The views of a scene show one set of named points, each view turned or mirrored, and shifted as a whole, with a little noise and some points left out.

Scene 1
View 1
(61): [-15   6   1 -15  -8 -14  -3 -12  -2  10 -18  14  -5   0  -5  22  -3 -11
   2  -4  -9   0   3 -16  -8   7   8 -30  11  -1  -9  -6  -9   6 -24   0
  14]
(112): [ -7  -2  -7  -6  -9 -10  -2  -9  10  14  -1  16  -7 -15  -9  26  -3  -2
   1   1  -9 -12   0  -8 -10  10  -7 -34  21  12 -16  -2   6  18 -12   0
  17]
(236): [-13  -1   8 -11  -6 -23   0 -12  -1  14  -3  16  12  -4   2  11  -4  -9
 -10  -2  -9   3   3 -22 -26  -3   4 -30  16 -10  -6  -3  -7  13 -20   5
  15]
(159): [  3  19 -24 -19  -8  20  -1  -5   6   1 -12  -4 -27 -13 -22  36  -8 -16
  11   0  -9 -25   5  21  21  28  -3 -20  16  13 -38 -19   1   3 -16 -10
  17]
(88): [  5  10 -11 -12  -4   1   4  -7   8   7  14  -2   3 -16 -12  14 -11 -16
 -14   4  -9 -20   5   9 -14   7 -10 -17  26  -8 -35 -16   0  14 -11  -1
  18]
(214): [  1   8  -4 -13  -3  -4   3  -9   4   9   8   2   7 -12  -8  13  -8 -16
 -14   1 -10 -12   5   0 -18   4  -5 -20  22 -10 -26 -13  -3  12 -16   1
  16]
(300): [-26 -12   7  -4 -13 -29  -7 -12   4  21 -24  33  -8  -3   0  30   3   7
  12  -3  -9   5  -3 -34 -14   5   6 -46  10  17  10  11   0  15 -19   3
  16]
(182): [ -4  15   4 -20  -1  -9   3 -12  -8   6   0   0  16   1  -3   4  -8 -25
 -18  -3  -9  -2   8  -7 -22  -2   7 -16  16 -26 -20 -17 -14   5 -24   2
  15]
(81): [ -6   0   2  -9  -5 -16   1 -10   5  14   7  11  10 -10  -4  13  -6  -9
 -13   1  -9  -6   3 -12 -24  -1  -3 -27  21  -7 -16  -6  -1  17 -15   3
  17]
(248): [ 15  15 -15 -14   0  11   7  -5   9   4  28 -12   8 -21 -15   8 -14 -22
 -23   6  -9 -26   7  20 -15   6 -14  -9  31 -15 -46 -23   3  14  -9  -2
  18]
(131): [  4   0  -2  -7  -2 -12   6  -8  11  13  26   5  19 -19  -3   6  -9 -11
 -25   5  -9 -14   3  -3 -34  -4 -13 -21  31 -13 -27 -10   4  22  -9   5
  18]
(143): [-14   3   1 -13  -8 -13  -2 -11   0  12 -15  16  -4  -3  -6  23  -2  -9
   2  -4  -9  -3   3 -15  -9   6   5 -32  12   2  -8  -4  -6   9 -21   0
  15]
(113): [ 13   5 -10  -7  -1   0   8  -6  15  11  36  -3  17 -26  -9   6 -13 -15
 -27   8  -9 -24   5  12 -28   1 -20 -15  35 -12 -41 -17   9  23  -4   2
  19]
(287): [-20  -6   3  -7 -13 -21  -6 -12   4  17 -22  26 -11  -4  -4  30   2   3
  11  -3  -9   0  -1 -24  -8   9   5 -42  11  15   3   6  -2  13 -19   1
  16]
(42): [-11  17   4 -23  -3  -9  -1 -12 -11   4 -16   4   6   6  -4  11  -6 -24
  -8  -6  -9   3   6 -11 -12   2  14 -19  10 -20 -15 -15 -19   0 -31   0
  13]
(244): [ -9   7  -6 -14  -8  -5  -3  -9   2  10 -13  10 -10  -6 -10  27  -4 -10
   4  -2  -9  -9   2  -5  -2  13   2 -29  14   6 -17  -8  -4   8 -19  -2
  16]
(224): [ -1  16  -5 -19  -2   1   2  -9  -2   4   0  -3   4  -5 -10  12  -9 -22
 -12  -1  -9 -10   6   3 -10   6   2 -17  18 -15 -28 -19 -10   6 -21  -1
  15]
(87): [-13   1  -6  -9 -11  -8  -5  -9   6  12 -16  17 -16  -9  -9  32  -2  -2
  10  -2  -8 -10   0  -9   0  15   0 -35  14  15 -10  -1   1  12 -17  -2
  16]
(161): [ -4   5  -8 -12  -7  -3   0  -8   6  11  -1   8  -6 -12 -10  23  -7 -10
  -2   0  -9 -14   3  -1  -8  10  -4 -26  20   3 -23  -9   1  12 -16  -1
  17]
(29): [ -5  24   3 -27   0  -2   2 -11 -14   0  -9  -7  12   7  -6   6 -10 -34
 -16  -6  -9   0  10  -2 -13   2  13 -10  12 -32 -24 -24 -22  -3 -30  -1
  13]
(49): [ -6   8 -18 -12 -11   6  -3  -6   8   9 -16   9 -26 -13 -18  38  -5  -6
  16   0  -8 -20   1   6  14  24  -3 -30  15  22 -24  -8   4   9 -15  -6
  16]
(109): [-11  -2  -3  -8 -10 -13  -3 -10   8  14  -8  18  -8 -11  -7  27  -2  -2
   4   0  -9  -9   1 -11  -9   9  -2 -35  17  12 -11  -1   2  15 -15   0
  17]
View 2
(244): [  6  -5  18   9  -8   6  17 -19 -10  25   7  -2  15  -7  11  -8   2 -19
   2  15  -1  -6  -2 -11 -14   1  -7   8   1 -17 -23  -3  -8  -7  16   5
 -19]
(161): [  5   3   5  14 -10   4  18 -20 -10  23   4  -8   9  -4   9  -3   4 -22
   6  13   5  -8  -2  -9  -5   1  -8  12  -3 -14 -26  -1 -10  -8  17   6
 -16]
(112): [  4  12   9  16  -4  -1  21 -18  -4  23  13  -7   7  -9   5  -3   6 -27
   4  12  -3 -10  -2 -10  -7  10 -12  11  -3 -21 -28   0 -11  -9  11   0
 -26]
(42): [  7 -21  23   2 -23  19   1 -26   0  20   4  -3  15  -2  31 -12  -6  -5
   9  13   3  -3 -10 -20   0  -1   9  10   1  -1 -35  -5   1   7  30   0
 -12]
(49): [  6  -4  12   9  -1  -1  24 -13 -25  32   3  -1  20  -8  -4  -8   6 -27
  -4  21   3  -7   5  -4 -27  -5 -18   5   2 -24  -8  -3 -15 -20   8  16
 -16]
(224): [  7 -10   2  11 -22  14   8 -28  -7  20  -4 -10  10   3  21  -5  -1 -12
  13  11  13  -5  -7 -16   6  -5   4  16  -2  -2 -31  -3  -4  -2  28   8
  -5]
(300): [  2   9  43   8   3   2  16 -13  12  25  31   3  10 -18  16 -11   2 -23
  -4  12 -27  -9  -6 -15 -17  24  -9   2   3 -28 -37   0  -7   4   8 -18
 -49]
(248): [  6   6 -32  26 -24   5  19 -30 -19  18 -15 -21   3   8   6   7   5 -21
  20   8  30  -9  -3  -9  17 -11  -4  24 -11   0 -28  -1 -11 -15  27  20
   9]
(182): [  7 -10   7  10 -28  18   2 -31   5  15   0 -11   5   3  33  -4  -4  -5
  17   7  10  -5 -12 -21  17   1  11  17  -4   4 -43  -3   1   8  34   0
  -7]
(143): [  4  -3  25   7  -9   7  12 -20  -1  24  13  -2  12  -8  18  -9   0 -18
   3  13  -8  -6  -5 -14  -9   8  -4   7   1 -17 -31  -2  -5   0  17  -3
 -26]
(109): [  4   8  17  14  -4   1  19 -17  -3  24  14  -4   9 -10   8  -5   5 -24
   1  13  -7  -8  -3 -11 -10  10 -11   8  -1 -22 -29   0  -9  -7  12  -2
 -29]
(113): [  4  22 -34  33 -20   1  21 -31  -7  14  -6 -25  -6   6   6  12   7 -26
  22   4  23 -13  -4 -10  25  -1  -6  26 -14  -4 -37   2 -12 -12  24  11
  -1]
(61): [  5  -8  28   5 -10  10  10 -20  -1  23  12   0  14  -8  21 -11  -1 -14
   2  14  -7  -5  -6 -15 -10   7  -2   6   3 -14 -31  -3  -4   2  19  -3
 -25]
(131): [  4  20 -17  28 -18   4  16 -31   5  13   3 -22  -7   1  14   8   4 -22
  20   1  11 -11  -9 -14  24   8  -2  23 -12  -6 -45   2  -9  -2  25  -1
 -13]
(214): [  5   2  -4  17 -18   7  14 -26  -6  18   0 -12   5   0  14   0   2 -17
  13   9  10  -8  -6 -13   8   0  -2  17  -5  -7 -34  -1  -7  -5  24   6
  -9]
(88): [  5   6 -14  21 -17   4  18 -26 -12  20  -4 -14   5   2   8   3   4 -21
  14   9  16  -9  -3 -10   8  -4  -5  18  -7  -7 -28  -1 -10 -11  23  12
  -4]
(87): [  5   2  23   9  -2   1  19 -15  -8  27  13   0  14 -11   7  -8   4 -24
  -2  16  -8  -7  -1  -9 -19   7 -12   5   3 -23 -22  -2 -11  -9  10   1
 -28]
View 3
(109): [-18  -3 -20  -3  -4  11   0  -7 -15  10  10  -8   4 -31  -2  13  -1   8
 -10 -17 -13   4  10  -2  -7 -10  -7  -5  11 -16  -9   4   6  -9  -7 -15
  -2]
(61): [-21  -2 -28  -3 -16  13   3  -4 -13  13   7 -21   6 -15   0   5  -4  12
 -14  -2 -16  -1  12   1   0 -11  -4  -6  -1 -15  -1   0  11   3  -3 -16
   1]
(287): [-19 -10 -20 -12  -6  15 -13  -9 -19  16  16 -22   5 -36  -2   7  -5  20
 -14  -8 -16   2  25  -4 -12  -9  -8  -6   4 -13 -10   7   6  -4  -2 -18
   1]
(88): [-18  12 -27  14  -8   7  28  -1  -7   1  -4  12   6  -8   0  23   6 -16
  -5 -25  -7   4 -15   2   6 -14  -3  -3  13 -25  -2  -6   9  -9 -13  -9
  -6]
(29): [-29  11 -44  12 -30  11  32   6  -1   8  -7 -16   8  21   6   7  -1  -5
 -11   8 -12  -8  -5   5  19 -16   1  -4 -11 -24  11 -12  16  15  -5 -10
  -2]
(300): [-25 -16 -17 -19  -3  14 -19 -12 -18  23  18 -27   6 -40  -1  10  -6  25
 -15  -5 -13   4  36  -5 -18  -7 -10  -2   1 -12 -13   9   5  -3   2 -19
   3]
(112): [-16  -1 -19  -1  -1  11   2  -8 -15   8   8  -1   4 -31  -2  17   2   3
  -8 -24 -11   7   6  -2  -7 -11  -7  -5  14 -17 -10   3   6 -12  -9 -14
  -3]
(224): [-20  11 -34  11 -17  10  26   2  -6   3  -3  -3   6   2   2  12   2  -8
  -9 -10 -12  -2 -10   4  12 -15  -1  -5   2 -22   4  -7  12   2 -10 -10
  -4]
(131): [-33   7 -24   8   0   3  30  -5   2  14  -8  14   9  -9   6  41   6 -21
   1 -25   8  10   1  -3  -5 -12  -7  11   9 -32  -6  -7   8  -3  -8  -9
  -8]
(81): [-30   1 -25   1  -6   7  15  -6  -5  16   0  -3   8 -14   4  28   1  -5
  -6 -14  -1   6  11  -2  -6 -11  -7   6   4 -25  -7  -3   7  -1  -5 -13
  -4]
(248): [-18  20 -28  23  -6   3  42   2  -1  -6 -12  26   5  -1   2  31  11 -31
   1 -34  -3   6 -29   4  11 -18  -1  -1  19 -30  -1 -10   9 -12 -19  -6
 -10]
(49): [  2   5 -21   5  -7  15  -1  -1 -25  -9  14  -3  -1 -32  -9  -6   1   9
 -15 -25 -30  -1 -14   4   6 -14  -2 -21  21  -8  -5   4   9 -19 -15 -15
  -1]
(159): [  8  14 -28  16 -14  15  12   4 -23 -19   8   5  -2 -18  -9 -10   3   0
 -14 -28 -34  -6 -32   9  18 -17   2 -27  23  -9   0  -1  10 -19 -21 -11
  -3]
(214): [-24   9 -28   9 -11   8  24  -2  -5   7  -3   4   6  -7   3  22   3 -11
  -6 -17  -6   3  -5   1   3 -14  -4  -1   7 -25  -1  -6   9  -2  -9 -10
  -5]
(236): [-35  -4 -27  -5 -11   9  10  -7  -5  23   2 -16  10 -12   5  24  -2   3
  -9  -3  -2   4  21  -3  -7 -10  -8   6  -6 -25  -4  -3   9   6   0 -14
  -2]
(143): [-22  -2 -27  -3 -12  12   2  -4 -13  13   8 -17   6 -19  -1   9  -3  10
 -13  -7 -14   0  13  -1  -2 -11  -5  -5   1 -16  -4   1   9   0  -4 -15
  -1]
(42): [-27   4 -38   3 -26  12  18   1  -7  12   0 -22   8   7   3   5  -4   4
 -13   7 -13  -6   5   3  11 -14  -2  -3 -10 -20   6  -6  14  12  -3 -13
  -1]
(182): [-35   8 -39   7 -21   7  31   1   2  15  -8 -10  10  13   8  22   0 -10
  -8   2  -2  -1   3   1   8 -15  -4   5 -10 -28   5 -11  13  13  -3 -10
  -4]
(113): [-26  16 -24  17   0   2  39  -4   2   4 -12  27   8  -8   5  42  10 -31
   3 -37   6  10 -17   0   0 -15  -4   7  17 -33  -6  -8   6 -12 -16  -7
 -10]
(87): [-11  -3 -21  -4  -6  13  -5  -5 -20   5  14 -12   3 -32  -5   3  -2  13
 -13 -16 -20   1   7   0  -4 -11  -6 -11  11 -12  -8   5   7 -11  -8 -16
   0]
(161): [-16   4 -24   5  -8  11  11  -3 -13   3   4  -1   5 -18  -2  13   2  -1
 -10 -20 -13   2  -4   1   2 -13  -3  -8  10 -19  -4  -2   8  -8 -10 -12
  -4]
View 4
(131): [ -6 -15  -9  14 -20 -11   6  -8  -9   5  -9 -27  27 -20 -21 -12   7 -35
  17   9   4 -46   1   7  -2 -17 -10   0  -8 -22   4   7  22  10 -13  11
  13]
(287): [-13  11   0 -18  -6 -39  23  12 -21   8  -1  -6  -5   4  -6   0  -1  -5
  13 -15  13 -13  -1   6  -3   3   5  -2 -19  -8  -9  25  -4 -14   7  11
  13]
(244): [ -7  -5   5  -2  -1 -22   7   8 -14  -9   3  -8   7   0  -7  -1  -3 -16
  14 -14  14 -14   8  -4   2   2  -6   6 -13 -16   2  30  -5  -6  -4  11
  13]
(143): [ -8   1  -1  -3  -2 -30  14   7 -19   2   4  -9  13   2  -9  -1  -3 -15
  15 -13  14 -14  -1   3  -1  -1  -3   1 -14 -12  -2  25  -1  -9  -3  11
  15]
(81): [ -7  -6  -7   5 -12 -22  12  -1 -16   8  -2 -19  21  -9 -16  -6   3 -25
  16  -2   8 -32  -3   7  -1  -9  -6  -1 -11 -16  -1  14  12  -1  -7  11
  15]
(88): [ -4 -21   0  14 -11  -4  -5  -1  -4 -13  -3 -20  20 -13 -13  -9   3 -32
  15   1   8 -33  12  -5   4  -8 -12   9  -6 -24  11  19   9  10 -14  11
  12]
(61): [ -8   1  -1  -1   1 -31  14   7 -21   2   8  -9  18   5  -8   2  -5 -14
  16 -16  15 -11  -2   2   1   0  -4   1 -12 -11  -1  27  -3 -11  -4  11
  17]
(159): [ -5 -23  18   4   2  -1 -13  12   2 -38   0  -4  -4   0   2  -3  -4 -21
  11 -17  17  -7  30 -24   9  10 -13  22  -8 -25  17  40 -14   6 -10  10
   9]
(182): [  0 -13  -9  25   0 -20   5  -4 -21   5  13 -19  54  -4 -18   1  -5 -35
  20  -7  12 -23 -10   6   0 -13 -15  -1  -4 -16   6  18  11  -3 -19   8
  22]
(112): [-11  -3   2  -9 -13 -21  11   6 -10  -2  -8 -13  -4  -7  -9  -7   4 -15
  13  -5   9 -26   9   1   0   0  -1   4 -15 -17  -1  21   3  -2  -1  12
  10]
(109): [-11   2   2 -12 -10 -27  14   8 -14   0  -5 -10  -6  -2  -6  -4   2 -11
  13  -9  11 -20   6   2  -1   2   1   2 -17 -13  -4  24  -1  -6   2  12
  11]
(49): [ -9 -11  14 -10  -3 -14   0  13  -4 -24  -3  -4 -15   1   1  -3  -1 -12
  11 -15  15 -10  24 -15   6  10  -4  16 -13 -19   8  35 -12   0  -2  11
   8]
(248): [ -1 -32   2  26 -13   8 -15  -6   2 -21  -5 -24  28 -19 -15 -12   5 -42
  14   5   7 -39  17  -9   5 -12 -19  13  -2 -30  17  16  14  18 -22   9
  10]
(113): [ -5 -27  -3  20 -22   3  -7  -9   0  -9 -12 -29  22 -25 -20 -16  11 -41
  14  12   2 -50  11  -1   1 -16 -14   8  -6 -30  11   8  22  19 -17   9
  10]
(42): [ -1  -7  -4  17   8 -27   8   3 -23   0  17 -11  45   6 -12   6  -9 -25
  19 -18  17  -8  -9   2   2  -5 -12   1  -6 -13   6  28   0  -9 -15   9
  22]
(236): [ -8   3 -11   3  -9 -34  21   0 -24  19   4 -18  30  -5 -18  -1   1 -21
  18  -5   9 -26 -14  14  -4 -12  -3  -7 -12 -11  -5  14  11  -9  -5  10
  18]
(224): [ -1 -17   1  18  -1 -12  -2   1 -11 -10   7 -16  34  -4 -12  -2  -4 -31
  17  -9  13 -20   5  -5   4  -6 -15   8  -5 -20  11  25   3   2 -17   8
  17]
(300): [-14  19  -4 -24  -8 -46  32  11 -26  17  -2  -6  -6   4  -8   0  -1  -1
  14 -14  11 -15  -8  13  -5   2   9  -7 -22  -4 -15  23  -2 -18  11  12
  13]
(29): [  3 -17  -5  30  10 -19   0  -1 -20  -6  21 -14  60   3 -14   5 -10 -35
  21 -16  17  -9  -7  -2   4  -9 -20   4  -1 -17  11  27   1  -5 -24   7
  25]
View 5
(182): [-12  -2  -6  10  12   1  -2   6  31 -16  11   4   2 -34 -16 -16  -8  23
 -13 -18   1  14  26  10  -6  -9 -10  -6  -7  10 -12  -1   1   5  -1  16
  12]
(287): [-12   9 -11  -3   0  14  -8 -33   3  28  18  15  -3 -31  -5  -1  16  19
 -23 -25 -20  -5  11 -24   8  -5 -22  -7   9  19   1   0  -8  -2  40  24
   9]
(42): [-16  -2  -8   4  16   0   1  -5  27 -12   4   5   2 -28 -12 -14  -5  28
 -16  -8 -11  10  15   3  -1  -7 -25 -14  -5  16  -6  -1  -4   0  17  12
   7]
(81): [ -9   8 -10  10   3  11 -12  -8  17   7  21  10  -4 -32 -11  -8   6  14
 -16 -33  -1   6  28  -5  -1  -7  -2   2   2  10 -10   4  -1   4  10  25
  18]
(244): [-15  12 -13  12  13   8  -7 -20  14   6   7  13 -13 -12  -2 -10   6  16
 -20 -23 -15   5  17  -7   5  -5 -18  -8   6  18  -2  12  -7  -4  33  23
  19]
(300): [-10   7 -10  -9  -6  18 -10 -36  -1  36  24  16   3 -43  -8   3  20  21
 -24 -26 -21  -9  10 -30   7  -4 -23  -5   9  19   1  -5  -8  -1  39  24
   4]
(87): [-15  14 -15   8   8  11  -9 -28   7  19  11  16 -13 -14   0  -5  13  13
 -23 -26 -18   0  15 -14   8  -3 -20  -7  10  19   0  11  -9  -4  41  26
  19]
(214): [-12  10 -12  18  12   6 -10  -3  23  -5  13  10 -11 -17  -7 -14   0  12
 -15 -31  -1  11  29   5  -3  -8  -2  -1   1  11  -9  12  -2   2  10  24
  24]
(131): [ -6  11 -10  20   4  10 -17   3  22   1  25  10  -9 -29 -11 -13   4   6
 -13 -43  11  12  40   4  -6  -8  15   9   0   6 -15  10   4   7  -5  30
  28]
(113): [ -8  17 -14  32  11   7 -19   7  25  -8  18  11 -20 -12  -6 -17   1  -1
 -12 -49  14  17  46  13  -7  -8  23  10   1   5 -17  22   2   6  -7  33
  38]
(224): [-15   7 -12  18  18   1  -5  -2  27 -14   5   8 -12 -13  -7 -18  -5  16
 -15 -22  -4  13  25  10  -1  -6 -11  -8  -1  14  -9  13  -3  -1  13  20
  22]
(159): [-21  22 -21  30  29   0  -7 -20  19  -8  -8  16 -35  25  10 -17   2   8
 -21 -24 -18  10  20   7   9  -4 -18 -13  11  20  -1  33 -12 -11  46  25
  36]
(29): [-16  -4  -8  11  22  -3   4   6  36 -27   0   3  -1 -23 -13 -20 -14  28
 -13  -7  -5  16  19  15  -5  -7 -21 -15  -8  14  -9   1  -1   1   8  10
  12]
(61): [-14   5 -10   3   9   7  -3 -19  15   7  11  11  -3 -26  -7  -8   5  22
 -20 -17 -16   3  14 -10   3  -6 -24 -10   3  17  -2   2  -6  -2  29  18
  10]
(236): [ -9   1  -7   0   1  10  -8 -11  16  10  22   9   5 -43 -15  -6   6  20
 -17 -24  -6   4  22  -9  -1  -7 -11  -2  -1  12  -7  -5  -1   5  11  22
   9]
(143): [-13   7 -11   4   7   9  -6 -20  13  10  13  12  -4 -26  -7  -7   7  20
 -21 -22 -15   3  16 -10   3  -6 -20  -7   4  17  -3   4  -5  -1  29  21
  12]
(161): [-12  14 -14  16  12   8 -10 -18  15   6  10  14 -17 -10  -2 -10   7  10
 -19 -30 -10   6  22  -4   4  -6 -11  -5   7  15  -4  15  -7  -3  28  26
  25]
(49): [-18  21 -19  20  18   7  -9 -29  11   9   2  18 -28   9   7 -10  10   8
 -23 -28 -20   3  16  -7  10  -2 -19 -10  13  20   1  25 -12  -8  50  27
  30]
(248): [-12  17 -16  35  20   1 -14   8  30 -20   8   9 -25   2  -3 -21  -5   1
 -12 -39   9  20  41  21  -4  -8  13   3   1   8 -15  27   0   3   0  28
  39]
(109): [-11  14 -13   9   5  12 -11 -25   9  18  16  15 -12 -21  -3  -5  12  12
 -21 -31 -13   0  20 -14   5  -5 -13  -3   9  16  -3   9  -6  -1  31  27
  19]
View 6
(300): [-33  20  -5   3  18   0  26 -10 -25  31   0 -41  -4   6  15 -22  18 -17
  -1   7   4  43  19  15   4 -17  29 -26 -11  12   1   2  22 -11  13  35
  27]
(244): [-24  20   3  17  13   1   5   2 -20   5   0 -26   7  -1   6  -8  -3  -9
  -2   4   6  11  20   2   0  -2  15 -27   7  22  11  -2  14  -7   7  19
  13]
(88): [-11  15  15  15   9  -1 -11  27 -18  -1   7 -15  19  -5   1 -17  -6   1
   4   8   3   5  20 -10  -3   8   1 -39  16  16   7   4  10 -11   3  -7
  -5]
(109): [-25  21   3   8  14   3   9   5 -19  15   2 -25   4   0   6 -16   7  -9
   1   5   3  26  19   8   1  -2  17 -28   5  13   8   1  14 -11   7  16
  15]
(29): [-11  -2  11  38   6 -14  -6   8 -30  -8  -2 -40  16  -4   9  -7 -25  -3
  -2  16  15 -21  22 -28  -4 -18  -1 -44  -3  44  -1  -5  22  -4   5  13
  -9]
(49): [-27  33   1  17  15  12   0  -2 -10  -5  -3 -13   4  -4  -1   4  -4  -9
  -3  -5   3   9  19  13   0  13  17 -15  22  20  25  -3   6  -3   6  17
  21]
(159): [-22  32   5  26  11  13 -11   3  -9 -20  -2  -7  11  -8  -5  12 -16  -5
  -4  -6   5 -10  20   5  -2  18  10 -15  29  27  30  -5   3  -1   3   8
  14]
(161): [-19  19   7  13  12   1   0  12 -19   5   3 -21  11  -3   3 -12  -1  -5
   2   5   4  12  19   0  -1   2  10 -32  11  18  10   1  13  -9   5   8
   6]
(131): [ -8   8  17   3  11  -7  -3  34 -23  15  11 -21  19  -1   5 -34   6   1
   9  14   2  21  20 -11  -1   1   2 -50   6   7  -4   8  15 -17   3 -10
 -10]
(143): [-24  14   2  15  14  -3  10   0 -23  13   0 -34   5   1  10 -14   1 -10
  -1   9   7  18  20   0   1 -11  17 -31  -2  22   4   0  19  -9   9  21
  12]
(113): [ -3  12  23   5   9  -5 -17  45 -19   3  13  -7  25  -6  -1 -30  -1   7
  10  11   0  11  20 -14  -3  14  -6 -50  21   6   2   9   9 -17   0 -24
 -15]
(42): [-17   3   6  30   9 -11   5   2 -29   5  -2 -43  10   0  12 -12 -14  -7
  -1  14  13  -4  21 -17  -1 -21   7 -40  -7  36  -2  -5  23  -6   9  21
   1]
(224): [-13   9  11  24   9  -6  -7  15 -23  -3   2 -27  15  -4   5 -12 -13  -2
   2  10   8  -5  20 -16  -2  -5   2 -40   8  28   4  -1  15  -8   5   4
  -4]
(81): [-15   9  10   8  12  -7   4  19 -25  17   6 -29  12   1   8 -28   5  -4
   5  12   4  22  21  -6   0  -7   9 -43   0  14  -3   4  19 -14   7   6
   1]
(287): [-31  20  -4   7  17   1  20  -7 -22  23   0 -35  -2   3  11 -16  11 -14
  -3   5   4  33  19  12   4 -12  26 -25  -5  16   5   0  19 -10  11  30
  23]
(248): [ -4  13  22  16   7  -3 -22  39 -16 -10   9  -8  25  -8  -4 -17 -12   7
   7   8   4  -6  20 -18  -5  15  -8 -44  24  17   8   4   7 -12  -1 -20
 -14]
(236): [-18   4   6  11  13 -10  12  11 -30  23   4 -40   9   3  13 -29   6  -7
   3  16   7  24  20  -7   1 -18  13 -44 -10  18  -8   3  24 -13  10  16
   3]
(214): [-12  10  13  15  10  -5  -4  21 -22   4   5 -23  16  -3   5 -19  -4  -1
   4  11   5   6  21 -10  -2  -1   4 -42   8  19   3   3  15 -11   5   0
  -3]
(87): [-29  25  -1  11  15   6  10  -3 -17  10  -1 -25   2   0   6  -8   3 -11
  -2   2   3  22  19  11   1   0  20 -23   8  18  14  -1  14  -7   8  22
  20]
(112): [-23  22   4   5  14   4   6  10 -18  14   4 -20   7   0   5 -18   7  -8
   3   4   1  26  19   8   2   2  16 -29   9  11   9   3  13 -12   7  11
  13]

Which points are out of place in each view (at most two, in the order of its rows)? Write none if all are in place.
view 1 | (182)
view 2 | (224)
view 3 | (248)
view 4 | (109), (236)
view 5 | (161)
view 6 | (29), (131)
